Points, in no order, along strands that fork, close into loops and pass close to each other.
(in the rows, 128 means zero)
Two points are linked if the straight distance between their rows is under 226. Some points are linked to none.
sipi: [121 155 178 144 100 100 172 150 144 121 146 166 159 126  90 130 198 200
  88 119 160 125 169 136 138 108 140 141 173 120 127 113 120 137 114 134
 136 146 133 135 168  64 185 169 123 172 185 108 128 147 102 148 136 112
 142 159 165 153 151  99 107  71 174]
digin: [ 47 159 150 118 167 148 137 102  91  88 159 153  91  95 105 122  87  81
 149 156 123 182  95 139 159  65 140 131  94 155  87 167  88 129 124  97
 113 153 107 148 130 189  85 137 185 104  66 131 145 112 122 144 148 149
 154 134  89 129 107 152 116 132  32]
zabat: [145 141 125 135 184 175 104  82 113  99 107 116 100  88 138  95  90 111
 164 104 109 193 118 136 148 117  90 127 120 143 119 155 140 135  71 114
 184 150 135 117  89 155 135 159 130 137 124 116 119 136 133 107 168 110
 112 112 138 165  91 128 157 136  86]
motus: [ 76 123  95 135 101 121 161  86 135  82 161 135 109 168 106 120 155 117
 139 110 133  95 146 124 158 124 167  72 106 166 147 121  83 119 189  82
 137 133 128 112 138 114 125  99 152 132  61 128 152 138 105 145 123  87
 177 165  87  75 147 183 121 156  94]
Lagus: [162 141  76 132 171 136 109 131  95 151 169 173 128  94 125 161  81  87
 132 162 106 152 131  85 147 111 136 110 102 113 165 114 132 159 129 119
  84 111 125 129 124 148 120 124 135 141 113 101 143 130 158 125 130 186
 131 128 111 101  97 114 116 136  85]
tuza: [ 84  72 102 170 147 143 144 103 180 120 138 101 126 162 115 143  83 106
 151  66 135  86 123 149 139 115 136  67  86 124 146 138  92 115 175 128
 102 104 129 108 168 102 132 118 142 132  59 143 126 153 156 112 109  79
 142 126 114  91 151 217 146 188  94]
belek: [ 61 173 201  98  95 172 142 118 114  75 120 144 128 109  84 109 104 150
 109 151 111 158 143 124 136 120 186 108  57 125 139 104 125 142  57 123
 109 145  74 149 168 105 119 196 148  70 109 123 118 163 151 131 124 123
 151 161  89 117 127 147 136 139 106]
Fuva: [135 125 173  94 127 107 166 166  27 152 130 144  97 116 125 111 123  88
 104 143 149 105 132  91 158 121 113 130 200 148  98 121 160 105 118 121
 173 124  72 167 117 109 154 190 165 131 183  89 135 114 129 155 123 141
 155 163 106 152  99 166 129 151 156]
fude: [167 103  61 152 137  60 129 124 147 147 130 118 140 133 153 155 165 166
 121 107 125 156 108  85 127 154 147 132  97 159 120 138  91 135 140 143
  81 109 184 106 148 140  77 102  73 159 167 180  82 120 128 123 103 142
 112 109 184 113  99  95  92 116 155]
vavo: [172  97  61 156 181 119 126 131  92 166 162 193 165 106 123 184 103  85
 148 109 111 115 118 110 178 108 135 134 133 119 119 114  90 178 170 126
  79 117 141 131 125 130 110 138 134 187 133 101 122 115 135  97 150 166
 138 110 154 104 102  91 109 130  58]
nor: [107 125 127 108  11 130 175 134 114 127  93 103 132 148 180 101 127 178
 120  89 163 108 153  89 108 157 149 105 155 155 118 134 135 155 101 132
 152 103 102  50 154 121 114 142 161 179 124 116  69  88  71 130 110  72
 200 136 111 144 136 144 119 135 183]
vul: [198 130  76  68 119 146 135 129  89 123  96 106 167 149 141 129 182 176
  75 159 103 137 137 115 103 151 138 125 155 141 135 105 146 161  88 148
 154 143 143 138  78 187 113 145 104 122 153 129 137 112 120  94 129 171
 149  76 133 107 124  14 135  91 142]
zos: [126 112 165 100 133 128 184 148 149 113 114  47 104 171 139  96 121 135
  62 117 125 130 127 172  78 120  98 167 142  92  74 159  79  98 139 102
 176 145 119 168 144 154 140 122  93  57 127 157 158 106 109 144 136 107
 131 137  58 143 119 145 141  92 168]
ded: [100 148 166  49  96 137 110 164  95 135  86  72 134 127 102 165  87  83
 134 153  85 141  85 147  98 125 103 136 157 135 154 137 166 176 102 144
 115  88  86 126 114 124 126 149 209 108 157 125 115  55 103  77 162 115
  80 106 121 150 152 130 113 151 137]
menef: [ 85 114  79  92  89 139 176 130  95  99 131 124 110 164 103 119 142 116
 133 127 145 122 148 126 173 120 147  83 173 196 132 132 132 120 189 120
 140 121 128 118 111 144 118 110 180 172 108  85 147 113  81 119 136 107
 184 133  96  79 144 148 127 122  89]
veti: [134 117 162 111  31 122 159 150 109 122  81  56 145 160 158 125 106 170
 126  80 139  70 120 105  80 161 113 105 142 130 112 166 127 148  76 143
 150 108 103 106 159 122 123 169 149 138 152 150  74  60  81 102 105  86
 164 120 129 147 134 113 159 152 196]
dab: [159 110 122 155 113 180 104 116 169 124  97  61 182 126 100  88  93 124
 142 102 151  31 156 144  97 115  98  65 149 109 186 155 130 133 114 188
 169 121  85 129 158 167 133 121 173 134 113 123 112  80 140  67 131 134
 139  85 120 169 168 181 197 142 110]
matis: [170 109 111 117  91 165 108 148 158 157 107 138 197 145 147 128 157 171
 155 140 153  57 176 170  85 151 101 147 198  76 134  59 183 146 137 182
 142 142 134 125 109 101 164 114 137 146 144  92 161 133 134 132 129 130
 141 119 160 170 165  86 144 121 150]
gor: [ 85 163 157  84 135 112 185 119 116  43 116  97 106 121  96 112 144 166
  71 135  95 194  94 130 110 119 199 108  43 127 116 107  99 161  97  98
  68 150 119 137 143 117  91 142 116  81  94 135 163 176 137 123 115 109
 133 152  92  68 116 116 108 126 105]
zar: [186 156 100 134 130  65 106 103 117  97 137 128 127 131 147 147 142 123
 133 143 132 103 126  94 143 151  69 131  90 128 122 147 129 146 124  82
 136 119 123  99  93 167  86  91 147 119 130 135  89 106 100 106 138 129
 125 106 167 148 110 111 158 144 147]
Kuza: [153 133 109 166 183 153 124 129 132 157 142 146 139 115 141  98 144 160
  94 136 134 181 164 112 148 112 139 167 142 130 117 153  98 126 101 134
 168 155 146 141 130 122 141 142  62 156 157 138 112 153 119 143 136 166
 127 137 152 147 101  84 130  50 133]
Dozo: [118 153 122 113 141 114 145  87  81 111 144 163  96  96 123  89 177 136
 169 120 133 109 141  95 210 154 139  72 122 193  88 113 178  96 138  86
 156 188  98 145 115 132 131 169 120 137 137  84 147 210 157 166 115 111
 162 146 144 136  84 157 141 154  67]
buk: [145 114 146 157 172  71 109 133 130 181 151 123  76 113 124 110 171  93
 137 132 160 134 122 121 173 110 107 136 136 147 166 124 159  95 184 141
 112 114 136 160 115 101 165  72 118 151 145  93 147 157 166 122 113 111
  77 149 137 144 119 200 133 155 152]
Rati: [ 98 134 189 174 175  92 147 120 105  98 181 150 133 117  87 149 114  54
 112 120 121  72 109 139 149  74  96 168 107  82 100 143  73 125 144 109
 114 140  73 144 168 134 118 158 159  80 117 132 115  89 139 124 167 140
 126 140  96 128 131 139 122 150 111]
Movid: [134 135 187 114 158 101 148 132  48 124 124 135  92  89  84 117 125  62
 130 152 125  75 116  98 179 145  90  91 154 169  96 138 154 100 137 141
 137 146  77 186 121 144 137 167 154 110 164 115 142 128 190 165 126 126
 111 153 109 153 105 190 139 164 128]
Daz: [162  86  98 146 178 151 125  92 134 138 117 100 119  90 145  78 115 148
 157  84 137 174 114 112 123 123 135 108 101 125 118 148 134 122  97 168
 134 133 138 113 122 159 131 132  81 164 102  80 136 190 177 118 116 130
 128 110 153 146  97 173 167 105  76]
mavib: [100 145 128 113 109 101 153 149 118 160 132 166  92 131 139 125 146 143
 134 109 134 201 108 123 141 104 163 150 158 144 125 114 127 130 148 113
  89 122 138 113 126  86 118  89 118 210 139 117 127 155  93 151 125 121
 115 156 146 114 112 126  74 108 137]
dibi: [ 79 145 143 100 130 151 109 131  84 116 156 114  71 141 133 165  66  32
 118 174 136 148 144  72 176 156 100  90 110 157 103 130 115 115 121  75
 158  98 114 159 147 181 133 130 170  91  88 151 146  82 132 172 110 164
 164 160  93 135  94 187 130 187 122]
metuf: [143 137  75  97 139 175 125 137 111 143 160 147  96 137 125 129 137 109
 127 178 122 180 159 114 117 138 149 114 126 130 173  87 155 123 142 113
 130 119 130 135  88 144 137  90 120 110 100 100 190 144 136 152 119 161
 137 127  97  88 124 102 128 114 109]
gul: [152 153 118  72 138 110 162 113  86 130  91 101  57 116 141  73 181 142
 146 127 115 162 119 104 153 183 113 114 118 191  72 119 182  84 130 101
 141 168 130 144  83 138 110 105  87 137 143 102 168 208 140 165 123  92
 126 139 149 159  86 172 155 145 135]
Butu: [105 110 128 193 145  96 153  94 150 114 135 144 176 132 148 115 100 112
 169  85 147  48 139 169 118 104  92 148 139  97  56 142  67  94 141  85
 139 154 140 115 139 150 101 123 114 131  85 128 117 144  91 141 160 106
 148 149 144 130 117 146 128 138 105]
figir: [120 104  77 110 131 193 120 131 139 116 103 115 148 151 121 114 112 107
 151 139 106 141 150 179 100 148 119 147 169 110 137 118 147 118 137 128
 146 145 149 125  61 154 125 129 116 105 109 105 181 139 117 125 146 137
 159 103 102 120 130  77 143  88  75]
Gilug: [144  82  75 186 183  91 133 143 120 175 146 171 139  98 120 175 139 106
 116  81 132 144 135  94 171 116 135 121 114 161 118 134  89 138 165 170
  84 137 166 130 173 100 109 136  76 197 166 150  86 124 162 111 123 142
 118 115 190 105  73 118 111 114 119]
Kelof: [179 133  83 139 170  90 123  97 156  96 112  91 120 105 130 128 164 133
 107 117 107 179  57 114 110 133 150 106  40 122 159 117 125 143 125 139
  77 126 170 112 103 166  80  59  91  97 107 132 164 164 163 110 100 121
  97 120 129 102 103 142 133 130 118]
geg: [ 81  93 158 131 130 135 140 121 164 133  90  70 142 130  88  94 113 112
 155  82 133  58 105 156 120  93 126  78 115 111 165 124 129 112 174 161
  97 131 108 123 170  82 130 113 148 123  90 109 163 159 179  83 124  73
 106 125 108 142 151 229 130 175  90]
lav: [221 118  95 168 123 119  60 115 172 126 108  89 165 152 153 128 135 162
 129 145 125  78 120 108  99 162  99 101 112  99 155 149 145 133  92 155
 155 109 141 105 115 177  90 114 131 113 123 162  70  89 136  87 124 150
 121  75 155 150 166  80 150 119 155]
sofu: [154 101  96 105 141  92 202 165 141  97  94  47 113 172 114 121 199 154
  63  71 109 154  97 153 137 116 122 117 136 155 133 131 117 130 169 121
 125 118 136 167 117 108 145 120 102 145 152  99 166 141 128  83 132  70
 136 124 132  96 125 142 143 125 152]
gisu: [ 94 128 191 139 134 135 184 125  99 117 160 157 117 124  89  99 138 126
  96 102 128 115 146  98 164 103 165  89  96 122 118 102 109 122 101  99
 139 133  69 162 173 108 155 182 156 117 119  79 127 167 151 122 123 129
 161 178  86 107 140 148 153 145 125]
zesaz: [136 120 151 108  70 156 114 147 149 120 140 146 127 151 170 123  82 135
 142 123 132  94 142 123  94 173 115 144 113  92 116 101 140 130  88  74
 171 133  94 110 118 105 149 129 152  87  83 131 115 110  84 125 125 101
 167 144 121 154 154  97 139 169 182]
Muf: [117  64 160  68 111 119 172 189  57 146  85 110 130 153 118 136 130  81
 141 122 130  78  99 154 130 136 128 136 225 146 111  86 184 124 143 153
 138 129 129 150 123  63 131 164 166 167 171  90 161 128 129 138 123 113
 153 163 123 120 125 152  95 175 110]
memu: [185  83  75 192 189 154 105 102 172 122 132  83 101 118 175  87  99 146
 125 103 118 198  75  96 103 140 150 119  22 102 150 145 122 143  86 151
 146 118 166  98 118 162 104  99  88 110  91 130 123 179 157 102  89 140
 128 119 126 134 112 167 169 123 119]
loz: [105  98 134 152 118 191  93 136 163 175 140 132  81 147 119 101 106 113
 147 117 124 201 152 162 156 142 177 104 130 132 199 105 177  88 133 158
 148  97 141 135 139  81 197 125 114 107 125 125 152 160 152 139 100 107
 127 143 102  94 186 165 133 148 142]
guno: [118  89 117 177 171 149  91 129 157 168 161 119  81 139 129 136 106  89
 143 109 142 132 146 129 169 128 101 106 122 134 203 105 174 101 173 119
 139  91 128 141 113  86 211  85 146 107 101  85 158 152 142 126 108 121
 120 162 111 109 164 194 150 173 144]
tas: [158 112 108 186 131 173  65 150 169 182 145 118 103 158 146 143 104 137
 113 138 133 202 144 141 139 128 154 127 106 128 221 125 141 116 126 174
 155  64 175 106 149 104 164 137 105 112 154 189 118 117 141 142  83 134
 109 117 113  95 190 121 106 117 188]
mesit: [112 105  89 115  64 138 149 127 102 146 100  93 112 147 134 119 108 120
 123 107 168 125 137  90 136 114 133  92 156 176 154 152 137 136 157 155
 124  66 107  74 147 156 117  79 179 200 134 108 118  90 101 118  98  93
 159 129 111 118 140 184 147 144 149]
mun: [ 49 167 169  86 133 130 178  97  93  60 118 116 114  92  96 102 135 136
 118 159 115 127 112 141 115  74 124 140 122 143  81 173  93 116 118 129
 113 162 106 137 133 184  76 124 154 106  99 135 135 109 118 119 173 130
 121 123 103 127 114 146 124  94  67]
Nes: [172 128  97 125 126  32 139 105 136 140 130 135 152 119 170 138 184 163
 123 120 144  76 141  79 122 154  82 131 113 132  80 156 116 123 139 122
 107 139 155 123 127 173  99  73  97 159 156 145 101 128 120 137 123 144
 111 118 189 143  80 119 138 105 176]
bos: [142 126  80 174 108 180 130 100 144 168 162 192 180 111 128 104 142 169
 168 120 165  96 191 127 109 113 168  90 174 103 163 113 134 114 150 166
 139 129 149  87 130 132 139 105 145 202  98  83 163 150 118 144 150 162
 180 128 114 123 150 110 146  78  75]
Dones: [149  95  84 162  99 136  84 142 158 155 120 106 117 165 139 182 119 132
 127 126 124 120 114 174 140 152 159 134 127 133 185 114 123 128 170 144
 104  84 195 109 119 124 135 134  93  92 142 189 120 107 110 142 108 113
 116 113 123  62 203 117  98 140 167]
gese: [ 91 127 133 146 130 104 112 145 103 176 160 205 132 101 159 155  78 109
 180 142 120 125 130 108 127 136 133 174 139 110  62 132 116 129 124 108
 101 141 108 116 148  82 124 157 111 143 132 146  79 128 136 167 117 151
 121 149 172 158  83 137  87 150 138]
kap: [175  94 122 152 166 140 128 131 108 142 126 147 110 142 128 137 126 116
 122 121 104 130 155 154 172 146 114 153 179 164 108 142 110 106 122 136
 182 139 139 178  90 128 184 198  69 113 192 128 136 134 146 156 132 126
 132 135 126 131 107 109 152 112 140]
Rogo: [113  81 141 116 117  98 160 167  96 193 109 128 119 134 126 113 123 112
 163 105 152 105 115 143 138 122 153 137 201 142 100  95 158  97 160 171
  91 129 130 128 147  63 130 123 128 208 152  99 146 168 145 152 121 109
 142 158 159 118 104 156  74 157 125]
fina: [ 83 137 132  85  54 209  87 136 163 101 124 147  74 140 155 132  73 111
 139 178 124 135 158 118 126 168 132  98 121 145 151 102 149 117 111  80
 182 121 124 103 135 127 153 120 177  58  68 175 119 104  89 172 104 111
 176 154  99 129 166 115 131 164 161]
Tez: [138 136  89 119 147 103  99 107 149 129 120 130 140 100 113 158 191 152
 127 154 113 173  97 109 133 151 178 113  88 137 149 137 115 131 130 170
  66 137 179 131 116 144  74  97  82 139 143 163 143 139 166 127 117 143
  86  98 158  87 103 101 105  98 100]
nud: [153 119 103 134 158 214 101 107 139 102  99  98 135 126 141  69  80 108
 134 134 113 188 139 145  99 104 103 144 140 102 151 155 158 126  87 136
 165 130 133 111  69 207 139 116 127 132  78 108 154 119 102 106 160 155
 123  92 111 162  95 113 159  76  59]
zofi: [ 83 114 155 172 169  67 163  94 125  71 147 154 160 126 120 146 117  97
 142  77 123  42 117 139 139  99  98 121  90 104  88 161  75 119 161  93
 122 139  98 104 151 137  84 119 167 122  98 135  98 106 113  92 167  94
 137 138 151 109 116 156 135 156 108]
Mume: [ 71 123 150  82  60 127 140 135 186 100  80  57 154 159 135 147 130 168
 138  99 119 126  96 193  58 136 136 163 151 121 111 143 136 117 138 131
 107 127 155  99 121 100 106  96 129 119 124 150 136 120  90  95 142  71
  91 104 122 129 160 131 104 144 156]
Vipeb: [ 66 167 158 124  66 104 112 109 117 131 145 182 176 123 118 179 136 159
 135 172 144  69 112 176 126 114 139 180 185 121 114 127 132 161 158 147
  90 125 160 104 126 113 118 141 165 164 140 140 105  72  55 120 168 130
 135 122 157 104 177  72  68  92 100]
nabig: [127  95 156 166 136 163  73 132 193 161  98 113 153 132 137 138  84 135
 180  95 118 109 122 205  89 119 134 175 147  90 129 136 126 112 106 174
 131 107 150 101 135  98 151 155 107 137 113 159 103 133 148 129 126 118
 100 114 139 153 173 135 130 133 126]
sipum: [170 130 140 183 206 132  56 103 158 185 142 149 147  94 129 125 138  80
 117 164 128 159 115 126 127  95 125 173 124  88 159 155 118 133 125 173
 105 114 142 138 132 141 144  84  97 120 137 147 133 105 168 107 121 181
  52 108 131 158 122 115 124  92 116]
toma: [110 116  96 159 134 102 144 157  87 155 182 214 151 133 138 171  76  85
 157 118 132  89 120 128 156 113 117 168 174 110  67 115  76 154 147  72
 110 128 118 111 139  94 112 154 142 184 121 111  91 100  90 132 136 149
 155 154 136 116 100 105  86 157 109]
kebu: [ 75 160 140  98 109  99 201 144 113 107 144 126  94 144 106  95 161 171
  70 115 133 190 111 135 110  78 191 129  99 136 129 105 103 131 139 113
  75 133 108 134 157  99 119 104 101 160 117 118 151 169 122 130 106 124
 134 153 105  67 119 127  84 103 125]
tavun: [136 154 128 150  97 112  83 100 166 132 158 167 189 148 128 151 143 178
 156 165 117  69 125 141 110 141 137 152 137  84 167 112 150 162 132 128
 122 111 166  88 111 110 126 101 160 144 131 143  93 105  73  84 159 174
 120 111 162 129 202  51 101  89 129]
nutu: [142 127 136 148  90 121 176 170 157 162 156 108 108 186 165  89 146 143
  89  86 152 169 139 134  86 121 117 171 124  86 145 109 135 122 155  92
 147  99 115 109 135  82 185  79 113 138 115  89 143 154  90 129  99  97
 144 155 106 138 156 131 132 126 216]
bolu: [ 54 176 149 130 122 102 128  96 145 100 121 151 130 140  90 148 158 126
 137 179 119 120 127 201 135  94 128 174 165 138 134 147 121 118 195 107
 115 146 166 123  96 120 108 102 168 115 129 139 153  98  74 133 175 113
  86 111 140 110 176 112  88 102 104]
big: [ 87 171 148 108 163 131 127 127  91 108 186 181 125  76 110 157  70  94
 118 166 121 193 110 107 153  54 145 147  82 116 136 121  90 168 107 104
  72 129  86 129 134 161  94 132 178 119  92 131 124 113 130 111 146 202
 136 143 119 130  99  93  88 133  77]
netub: [132 122 128 117  83 154 169 183  68 195 170 158  95 139 140 118 110 143
  70 147 147 172 171  71 135 130 188 111 131 144 149 100 121 136 115 150
 116  86 104 133 181 102 160 143 112 164 139 123 111 127 146 173  70 166
 170 159 104 101 129 136 101 115 162]
godo: [161  79 135 130 146 183  60 158 182 139  81  95 146 141 136 147  79 109
 158 124  99 138 113 196 111 146 128 154 110  70 178 103 143 113 109 173
 110 136 137 142 135 105 143 163  88  66 105 166 150 138 199 133 110 138
  95 115 105 135 177 143 139 169 122]
dipip: [137 193 124 135 104 122  55  87 154 111 160 187 151 113  93 145 184 156
 124 209 152 108 149 115 143 114 127 116 129 139 197 126 160 157 146 123
 128 113 151 113 100 161 118  82 175 128 139 124 129  89  97 101 158 170
  83 100 143 123 165  67 133  93 103]
dezon: [140 121 101 130 105 153 113 138 121 193 115 183 176 107 134 122 146 154
 167 152 169  92 179 128 116 120 141 138 233 117 123 119 171 127 129 187
 135 142 150 108 116 121 149 110 125 210 153 103 147 121 112 147 140 172
 136 127 161 151 119  89 120  58 108]
Tasiz: [166 127  74 152  97 159 127 140 166 144 152 151 114 164 204  88 126 152
 139 118 172 119 179 103  81 139 114 139 103 106 125  89 137 138 152  87
 183 105 118  73 120 124 161  72 132 143  73 113 123 141  69 144 111 126
 195 134 104 165 144  96 149 117 167]
bimu: [184  99 157 142 213 154  44 104 178 131  97 126 166  97 111 130 146 105
 147 134 125 127 114 159 109 128 130 152 107  54 163 135 154 117 116 193
  97 150 153 138 112 129 136 135  82  92 126 127 163 160 217 119 122 154
  42 105 112 153 125 134 134 109  97]
Zunen: [149 113 124 164 138 118  95 106 180 106 146 101 176 136  91 156 130  99
 105 119 142  37 141 122 121 126 111  72  71 113 184 130 106 147 148 149
 127 108 117 119 150 144 135 126 169  81 112 128 126  92 157  72 143 137
 135 109 119 107 165 137 179 160 125]
kof: [137 110 131 143 167 128 115 126  92 132 142 177 138 133  93 156 138 104
  92 167 105  71 160 165 175 133 124 156 185 146 112 133 104 118 155 156
 142 138 151 172 121 155 146 192 100 111 166 153 137 101 135 153 141 174
 124 128 107  70 137  79 123  91  96]
Gusof: [ 78 185 170 113  84 159  99 135 127 122 143 138  60 135 148 160  59  95
 136 158 132 186 143  75 143 137 128  97  80 146 153 150 129 119  97  92
 131  84 119 118 161 126 149 132 182 100  96 172 106  92 103 157 103 101
 148 160 108 126 138 177 121 193 175]
nilun: [ 98 147 143  80 116 136 154 128  84  97 121 177 111 104 127 121 138 152
 146 147  96 165 136 101 179 173 165  79 121 189  58 101 155 141 102 100
 130 177 101 176 123  88 129 204 106 143 153 123 107 203 151 168 103 107
 156 155 148 133  96 112 121 141 109]
fune: [118  97 131 181 139 148 144 102 156 146 129 156 193 143 154 131 100 168
 178  96 146  47 133 187 102 103 118 174 181  80  71 130  87 124 127 143
 145 158 170  95 146 111 124 172 100 155 123 138 116 140 103 146 152 120
 145 133 150 135 147 110 118 116  94]
gozat: [ 64 155 251 126 124 107 160 111  95 124 106 113  93 106 119  74 114 105
 155  77 140 124 110 119 116 101 111 115 142 118 100 158 131  82  96 113
 144 134  69 136 167  95 143 150 164 112 150 128 117 129 120 132 154  78
 101 154 113 181 135 205 123 150 163]
led: [133 197 172 100 114 101 130 104  82  96 118 130 140 107 114 131 156 122
 109 157 117 134 109 112 131 111  85 149 115 144  94 177 128 142 104 104
 152 134  96 133 105 187  92 129 165 112 144 155 109  72  96 117 169 141
 104  91 134 157 103 103 154  98 134]
lun: [187 141  64 129  53 107 123 146 143 143 162 136 108 142 194 131 150 187
 105 143 153 152 147  64  97 169 144 106  82 135 145 112 142 140 113 110
 128 104 130  95 128 132 121  53 133 112 111 134  99 128  93 132  80 134
 172 128 138 138 141  80 120 123 209]
tirum: [104 159 183 172 159  91 178 115 118  90 177 157 120 120  92 105 145  95
  67 117 170  75 148 112 162  82  91 115 110  90 118 147  76 105 136  69
 173 156  69 158 160 149 151 131 157  82 106 104 150 124 114 152 142 139
 159 167  80 150 126 167 171 131 138]
dom: [197 124  71  99 134 168  79 147 126 124  87  62 165 145 163 137 103 146
 124 157  89 153  87 157  61 156 109 138 140  93 144 114 166 158  60 139
 143 111 158 124  65 176  97 141 105 113 125 162 115  91 132  75 117 151
 113  57 129 145 137  50 120 127 129]
kav: [155 103  66 212 179 126 113 101 157 126 157 125  98 143 173 121 107 116
 124 116 155 125 149  99 139 126 126 116  68 105 146 150  83 123 140 103
 158  81 182 110 141 193 109  73 114 137  71 136 117 139 123 123 102 133
 150 135 113 100 131 168 173 130 124]
Faka: [150 107 112 147 115 114  72 126 161 121 123 103 127 178 112 194 103  95
 127 142 119  63 126 148 140 176 106 104 122 147 165 143 114 125 187 113
 140 100 169 109 136 144 135 135 138  81 152 182 104  69 138 115 125 107
 118 111 125  75 178 128 139 170 151]
Peto: [138  98  99  97 122 113 174 125 103 132 110 143 112 115 144 139 150 170
 125 115 106 145 147 100 151 186 170 106 129 179  67 107 120 114 114 132
 110 169 157 157 146 118 112 169  51 153 143 131 105 187 151 178  97 124
 155 138 157  98  68 116 106 117 107]
sar: [132 121 156 150 180 107 104 136 139 179 137 129 125 104  75 133 184 109
 106 108 143 163 111 144 161  86 126 159 144 114 175 124 147 107 176 181
  86 120 130 172 140  97 175  85  90 139 170 108 163 143 190 118 131 124
  53 122 130 120 135 148 109 100 141]
Rigov: [129 148 136 154 112 131 119 123 178 125 126 106 144 122 121 132 172 177
 122  82 135 168 117 105 130 131 152  94  67 127 203 123 133 145 104 132
 119 100 127 111 133  81 141 124 136 124 149  98 110 162 137  86 109 108
 108 119 150 121 176 121 136 125 166]
Gudep: [117 143 193 144 122 124 121 129 113 134 127 129  84  87 139 106  52 109
 162  85 134 130 131 124 101 100  66 149 140 100  80 180 115 102  58 108
 155 132  68 121 153 150 129 148 148 134 130 156  72  83 101 124 155 120
 117 119 132 191  91 155 149 138 161]
fulub: [106 134 156 105 140 119 170 110 138 109  82  69 103 130 130  75 149 153
 115 135 143 130 133 144  90 112 117 138 141 131  81 179 114  81 126 146
 138 155 132 134 124 190 106  83  89 119 119 139 161 154 131 128 150 108
 107 117  96 159 103 171 144  92 126]
lonop: [150 151 127 125 125  71 106 144 124 153 133 153  90 108 124 159 180 114
 130 118 129 180 101  90 172 154 114 113 112 173 185 126 180 136 157 124
 107 107 141 147 101  76 154 112 144 141 220 109 118 135 147 143 114 112
  56 120 191 135 114 142 119 152 190]
vada: [180 122  59  70 128 119 180 137 110  79  80  60 135 144 138 130 182 157
  80 100 111 144 116 114 115 150 116 115 110 149 111 109 139 144 147 113
 134 145 142 149  67 166 107 115 100 133 140  83 159 153 126 112 136 116
 163 106 134 106  93 101 163 129 126]
Pov: [143 152 143 107 166 108 131 141 111  90 171 180 149  90 121 155 117 134
 124 171  97 106 114 116 136 151 140 147  72 105  68  95 111 163  89  64
  93 174 104 172 120 110  99 189  98  83 123 127 126 155 164 165 138 171
 127 154 148 126  84  94 123 135  83]
Lufo: [143 142 130  67 131  84 132 156  73  95 113 112 132 154 111 194 120  85
 116 138  61 130  78 131 160 170 108 132 142 176 105 112 162 163 131 112
 100 130 122 171  94 116 113 189 149 105 186 134 122 103 162 143 135 115
 116 117 143  91 108 111 119 181 127]
Ges: [105 162 121 164 156 109 127 131 154 150 146 183 114 101 145 120 165 171
 138 134 123 229 145 125 170 119 157 150 122 163 115 151 109 135 143  94
 120 165 146 145 138  79 135 129  71 157 163 147 114 183  86 146 136 138
 115 151 166 145  99 110 103  72 115]
Bidu: [ 98 161 139  51  69 160  75 129 154 125  68  91 125 127 130 144 106 132
 161 145 104 154 100 151  67 146 121 144 120 140 155 123 180 141 105 126
 111 105 137 104  89 118 118  96 157 104 125 141 117 104 116 107 126 109
  77 105 127 142 156 115 115 135 172]
boz: [130 115 142 115  74 129 166 131 168 113  83  45 163 159 156 120 159 209
 105  89 137 101 132 159  70 144 121 122 140 106 121 140 105 113 128 163
 135 120 151 107 155 116 126 138 112 118 131 160 118 126 109 117 124  82
 123 104 123 140 177 115 131 120 183]
reru: [ 97 124 125  75 129 108 141 150 108  84  97  72 143 142  65 179 132  74
 139 139  91  97  78 147 138 134  89 115 142 176 138 126 152 154 166 137
 111 115 111 161 119 117  99 149 192  99 163 133 130  83 156  94 154  86
  96 102 135 109 115 156 122 181 110]
Dobep: [109 138 188 143 180 111 120 116  97 122 147 146 135  92  75 141 145  76
 131 162 122  74 122 142 162 109 104 141 156 130 109 141 114 104 139 164
 111 160 106 175 121 144 129 155 139  96 146 118 140 123 191 135 162 146
  91 135 122 124 107 151 136 144  93]
Tivul: [131 153 136 124 167 175  75 131 152 170 139 164 143  92 112 106 138 128
 113 173 114 211 128 115 118 103 144 154 159 122 167 136 139 127  88 175
 132 131 132 123 128 115 143 126 105 157 146 146 131 116 145 121 134 183
  53 100 142 167 114  81 115  61 108]
baru: [110 132 149  99  90 142 162 160 158 119 140  78  73 186 150  70 140 136
  84 146 139 180 145 161  89 113 139 180 132 109 131 105 100  87 167  81
 172 125 110 145 125 110 175  64 102  71  96 136 181 129  87 151 125 115
 133 151  67 132 164 125 127 107 169]
ripom: [135 131  97 113 168  96 153 120 133  94 122 162 151  98 145 117 154 176
 149 126 100 119 113 108 115 164 152 136  85 123  51 113  92 145 109  99
 104 206 154 131 136 117  86 161  65 135 122 130 140 190 140 158 126 147
 146 149 168 123  55  94 123  98  81]
tor: [139 166 151  54 118  85 155 141  73  94 138 129 119 136 115 166 140 119
  60 166 102 138 100  97 132 156 111 140  87 137  80 121 114 159 106  81
  87 149 109 176 128 155 108 159 107  75 143 153 126 132 145 157 102 158
 135 141 110 115  99 102 118 166 153]
logup: [187 108  75 147  94 125  64 158 175 172 108 123 136 139 186 143 134 171
 156 143 155 131 152 125  84 177 105 151 138 117 135 119 155 129 109 147
 143  98 165 103 108 149 122  59  94 128 137 157  97 119 126 142  78 143
 117 103 163 163 142  95 124 116 196]
Fud: [100 151 189 128 126 138 133 134 114 124 138 183 147  79 126 128  80 121
 165 112 126 123 122 125 107  98 123 172 146 104  67 139 117 133  58 127
 136 148  86 128 163 112 131 203 135 133 144 118  69 108 109 143 162 148
 124 134 145 169 105  99 117 121 121]
fer: [153 116 147 142  89 195 103 148 164 124  93  99 204 130 128  92  95 128
 147 131 158  43 172 175  66 131  97 121 200 102 156 112 173 121 114 184
 187 136 110  99 125 141 152 142 164 131 119 110 148 100 134 118 146 136
 146  85 126 181 173 137 169 115 121]

A fork is a point with three links, a tip a point with one. Leave the first point through the second and follow the links. Name the first fork or tip that comes.
guno, loz | bos
Pov, tor | geg
tuza, motus | gul
Rati, zofi | sipum
bos, dezon | buk

A piece is all that can be reached along the links. How many separate loops has the piece of each point below (a circle has one, a figure eight two, a Y none), and how many tips (points with one link)?
tavun | loops 0, tips 2
nor | loops 0, tips 2
sofu | loops 3, tips 4
Butu | loops 3, tips 2

A tip is a point with one link. Name the tips that can be reached along the links from each point below, in the order of the rows.
big | dibi, sofu, gozat, kav
Rogo | bos, lonop
menef | gul, geg
tavun | bolu, dipip
